Each row is a point on a tangle of strands that fork, close into loops and nearly touch. The rows are in no order.
(in the rows, 128 means zero)
Points whose rows are less than 134 apart are linked; no others are. Some points are linked to none.
Z_194: [121 116 162 129  96 100 149 137 110 119 141 140 140 119 138 174 114 128
 176  60 157 107  85 136 105]
Z_541: [163 145 120 145 150  69 102 157 101  84  48 184  70 151 132 140 125 128
 130 150  93 104 173 109 102]
Z_506: [119 111  73 177 111 125 109 136 117 160 156  83 139 103 153 139 194 128
 140 140 155 146 151 107 121]
Z_91: [182 132 164 122 156 157 145 108 121  76  71 164 104 155 137  79 106 125
 160 147  97 166  79  98 172]
Z_689: [128 145  88 153  97 114 120 128 128 117  98 113 118  92 142 125 150 120
 111  87 159 153 152 181 176]
Z_617: [154 132 125 200 122 130 168 152  92 126 124  83 114 129 111 145 154 151
 141 160 108 138 117 141  88]
Z_479: [143 153 133  62  85 114 160  92 159  91  78 142  97 116 139 129 121  57
 112 122 105  93  96 135 125]
Z_800: [161 125 198 146 177 103 183  92 114 147 112 137 117 156 148  94 156 130
 143 153 105 139 107 138 169]
Z_733: [114 155  62 145 130 174  90 154 113 140 105 120 120 157 158  87 154  93
 109 150 124 156 123  81 126]
Z_332: [147 121 143 161 192 170 152  73 128 157 128  96 141 162  99 123 155 178
  95 117 112 172 151 159 103]
Z_560: [ 90 123 172  87 124 165 147 106 166 157 199 118 169 140 141 108 127 111
 121 169 128 125  92 100 147]
Z_113: [ 88 137 113 131 135  96 125 149  99 136 133 138 118 130 149 140 170 110
 111  90 156  85 150 141  72]
Z_96: [145 123 151 115 135 102 156 121 112 158 200  83 152 112 119  98 177 135
 132 204 123  98 145 173 196]
Z_12: [137 103  81 147 135 149 124 128 107 186 168  95 175 101 107 133 201 142
 114  97 163  90 156 134 133]
Z_45: [119 145 136 163 114 153 105 122 151 150 146  85 183 130  98 167  48 147
 117 126  95 143 134 109 100]
Z_978: [142 116 127 135  98 129 107  95 170 159 150  76 183 106  98 181  97 140
 128 134 102 132 161 101 127]
Z_117: [120 163 122 223 134 110 123 194  83 131 103 136 110 150 169 114 126 117
 148 119 129 143 110 102 103]
Z_822: [104 147 144 130 150 126  92 104 151 134 134 123 146 133 167 127 114 142
 133 131 120 190 153 114 122]
Z_319: [181 113 190 138 132 116 167 111 117  85 101 132 135 142 144 101 142 135
 160 156 104 173  80 114 201]
Z_767: [107 152  75 159 125 153 102 175  96 124 120 124 108 160 152 111 115  91
 135 134 107 160  84  67  73]
Z_624: [159 156 174 110 165 149 123 115 142  84  83 162  92 153 124  95  78 129
 140 177  81 134 121 103 118]
Z_84: [104 142 171  67 113 119 150 133 142 111 125 199  88 112  98 120 106 137
 115 116 158  55 128 130  91]
Z_868: [127 168 192 106 128 148 152 113 152  94 133 139 107 137  95 113  63 146
 110 167  84 123 113 154 115]
Z_412: [135 141 130 137 165 134 148 124 124 171 164 106 116 139 138  59 177 122
  89 225 117 100 147 140 166]
Z_942: [132  87 143 100 132 147 162  72 154 148 112 142 123 131 159 130 189  99
 141 118 147 137  91  72 101]
Z_890: [ 93 124 153 144  87 127 109 156 144 124 106 171 136  79 108 141  37 162
 151  80 176 147 128 114 152]
Z_337: [103 104 135 101  91  80  86 144 155 146 122 163 152  89 113 173  93 124
 133 111 160  83 188  74 135]
Z_769: [117 157 123 126 137  68 152  98 142 178 120 120 132  93 110 127 174 119
  68  87 115 103 188 184 108]
Z_523: [112 119 109 117 198 176  96 109 117 148  91 160 139 179  96 116  90 143
  92  57 132 114 142 109 117]
Z_943: [154  99 117 162  74 170 158 146 129  79 163  96 122 126  94 121 122 122
 152 154 113 167  32 113 143]
Z_436: [138 134 133 108 125 146 121  87 152 125 105 135 150 129 160 100 127  93
 128 114 132 139 110 118 212]
Z_738: [101 136  76 106 114 120 113 144 125 145 131 118 142 130 102 157 133 102
  73  87 136  62 150 134  96]
Z_930: [ 95 150 175  82 143 116 151  69 195 169 174 114 158 119 130 107 113 127
  91 148 119 131 122 153 162]
Z_967: [103 164 128 121 125  48 157 148  89 137 124 130 105 113 142 131 173  99
  94 119 132  68 161 184  83]
Z_148: [123  98 148 101 191 141 130  86 139 159  68 161 154 163 122 156  87  98
 102  53 127 108 121  93 129]
Z_991: [104 136 119 125 117  67  70 142 146 129 110 178 121  93 109 141 111 162
 117  96 161 108 223 131 134]
Z_222: [108  86 146 107  81 148 140 133 165 140 117 149 153  74 112 145  95 143
 145 106 195 163 129 100 195]
Z_192: [147 128 101 135  89 104 142 173 131  65 111 134  97  88 163 131 147 133
 166 179 125 227 104 134 122]
Z_127: [175 117 121 103 100 162 150 127 117  88 152 102 131 128 122 138 136 111
 176 163 100 125  63 109 124]
Z_48: [ 97 145 104 173 147 217 122 150 109 139 137 106 135 167 108  94 102 158
 102 112 134 172 106 131 120]
Z_665: [170 130  85 200 119 103 153 169  91 122 105  75 114 130 154 157 146 112
 141 156  86 166 120 166 101]
Z_595: [116 143  82 128 165 164  75 123 126 148 105 151 109 158 160  64 166 120
 108 144 145 139 159 107 170]
Z_881: [153  89 107 145 140 144 151  65 133 139 102  96 137 136 156 151 185 107
 148  94 123 166 112 106 102]
Z_731: [145 155  87 172  77  81 149 174  95 101  90  99  90 114 159 159 141  73
 137 110 113 125  99 157  93]
Z_937: [152 105 119 146 166 164 139  62 134 160 127  84 172 142 122 137 161 144
 113  90 118 160 129 142 142]
Z_646: [126 125 139  81  98 158 116 145 121 118 205 121 158 144 129 122 124 102
 168 170 119  75  78  89 130]
Z_312: [140 124  62 137 101  93  70 155 122  90 100 147 101 109 129 150  73 114
 153  58 155 107 133 147 155]
Z_441: [141 105 166  79 139 128 162 129  91 110 182 145 108 126 121 136 174 147
 185 146 146  84 103 143  99]
Z_369: [149 104 159 108 121 128 172 153 101  88 165 122 118 105 101 115 144 196
 143 181 126 138 141 209 161]
Z_114: [104 140 116  93 153 106 103 108 171 161 125 154 124 156  98 123 108 103
  54 131 114  64 167 112 120]
Z_221: [ 98 148 156  74 112 165 114 142 148 101 162 159 105 122  82 111  98 154
 107 156 141  86 143 154 102]
Z_384: [128 155 147 141 156 155 121 152 128 127 118 155  99 145 151  42 152 127
 100 216 128 145 149 116 190]
Z_956: [115 133 188 139 211 108 144  77 167 184 131 146 136 138 128 123 140 180
  94 100 127 163 160 151  96]
Z_531: [103 148 110 118 160  77  87 106 161 167 158 115 137 133 137 129 151 124
  74 143 111 100 204 146 117]
Z_210: [105 130 105 165 163 204 128 127 112 179 100 118 158 173 106 123 105 132
  92  92 128 144 126 100 100]
Z_305: [173 124  50 132 118 117  80 158 115  85 135  87 103 133  99 168 114 123
 135 160  92 107 154 151 100]
Z_997: [121 111 170 107 156 107 139 103 121 150 119 146 157 154 133 169  97 109
 138  70 125  88 111 106 111]
Z_790: [137 137 114 179 128 177 108 128 124 141 171  59 162 151 108 144  84 152
 129 140  95 177 106 143 116]
Z_562: [149 135 186 132 215  87 140  77 149 171 116 147 114 169 147 104 128 138
 129 138 106 122 136 138 148]
Z_287: [135 146 167 104  92 136 151 109 160 113  64 153 130 125 145 101  93  81
 108 122 125 118 102 101 197]
Z_748: [144 114  94 125 135 158  92 119 125 142  74 157 128 142 148  97 128 116
 135  84 165 129 142 104 207]
Z_804: [ 93  91 124 115 165 152 126 131 124 213 149 140 182 119 115 132 155 130
  95  93 181 101 162 101 156]
Z_806: [145  94 130 172 101 162 161 164 100  81 160  82 124 141  83 106 130 158
 123 146 123 164  56 177 156]
Z_61: [ 96 117 170 132 180 113 141 110 140 201 146 168 143 128 128 114 159 166
 101  92 164 107 158 125 118]
Z_451: [ 71 148 158 107 136 111 112  90 177 164 142 121 172 123 178 139 101 106
  99 115 129 167 148 128 130]
Z_532: [ 91 101  71 139  85 113  79 148 136 161 134 120 146 101 170 151 158 102
 160 132 160 153 137  39 108]
Z_406: [ 99  98 136 137  98 162 137 106 142 108 140 115 144  99 123 116 140 173
 139 101 169 205 109 135 169]
Z_661: [113 125  90 147  54 132 130 148 144  80 144 104 119  97 139 118 137 121
 137 137 140 203  82 133 159]
Z_334: [121 110 160 125  91 131 174 154  96 103 186 124 133 119 109 151 136 153
 178 107 158  86  69 148 102]
Z_985: [134 117 152  73 158 122 136 148  99 111 187 147 116 120 124 126 149 174
 162 144 148 102 153 206 128]
Z_47: [115 121 115 112 106 115  78 149 136  86 123 154 125  98 112 144  33 149
 160  73 151 116 130 134 145]
Z_675: [133 132 157  88 158  57  97 101 148 119 135 169 112 111  98 152 109 167
 122 106 121  90 199 162 110]
Z_549: [130 138  85 106  57 116 144 133 135  89 103 116 108 104 150 153 132  60
 134  94 135 109  76 131 111]
Z_179: [143 171 118 102 102 120 133 183 111  92 118 128  99 136 141 117 129  90
 123 213  81 113 127 139 112]
Z_579: [125 126 114 106 153 110  91 122 134  83 117 135 112 131 155 141 116 137
 155 135 113 174 163 127  99]
Z_229: [144 135 119 121 141 109 129 173  96  73  73 167  81 120 168 138 119 146
 172 150 111 196 129 143  74]
Z_717: [125 162 133 155 119 143 160 173  91 116 141 117 105 138 123 112 142 127
 113 202 103 103 135 141  98]
Z_711: [156 101 137 128 108 167 185 133 105  83 165  85 120 116  81 134 141 186
 124 141 125 152  97 206 134]
Z_865: [110 107  86 137  60  94  79 173 145 147 131 134 142  97 132 170  99  82
 150 135 139  95 129  53 130]
Z_18: [161 125  87 116  94 106  84 110 147 127 149  75 152 113  98 174 108 109
 142 145  91  96 163 131 129]
Z_42: [147  80 146  80 158 166 159  83 112 128 158 142 119 154 118 132 169 133
 165 107 149  84  84 114  92]
Z_493: [148 143 117 194 129  94 108 180  81 121  79 160  91 139 127 142 124 141
 152 112 130  99 150 115  96]

A fork is a point with three links, a tip a point with one. Leave the first point through the second and follow the links. Name the first fork or tip that comes.
Z_441; Z_334 | Z_305
Z_717; Z_617 | Z_595
Z_84; Z_221 | Z_956
Z_48; Z_210 | Z_441
Z_956; Z_562 | Z_84
Z_12; Z_506 | Z_675
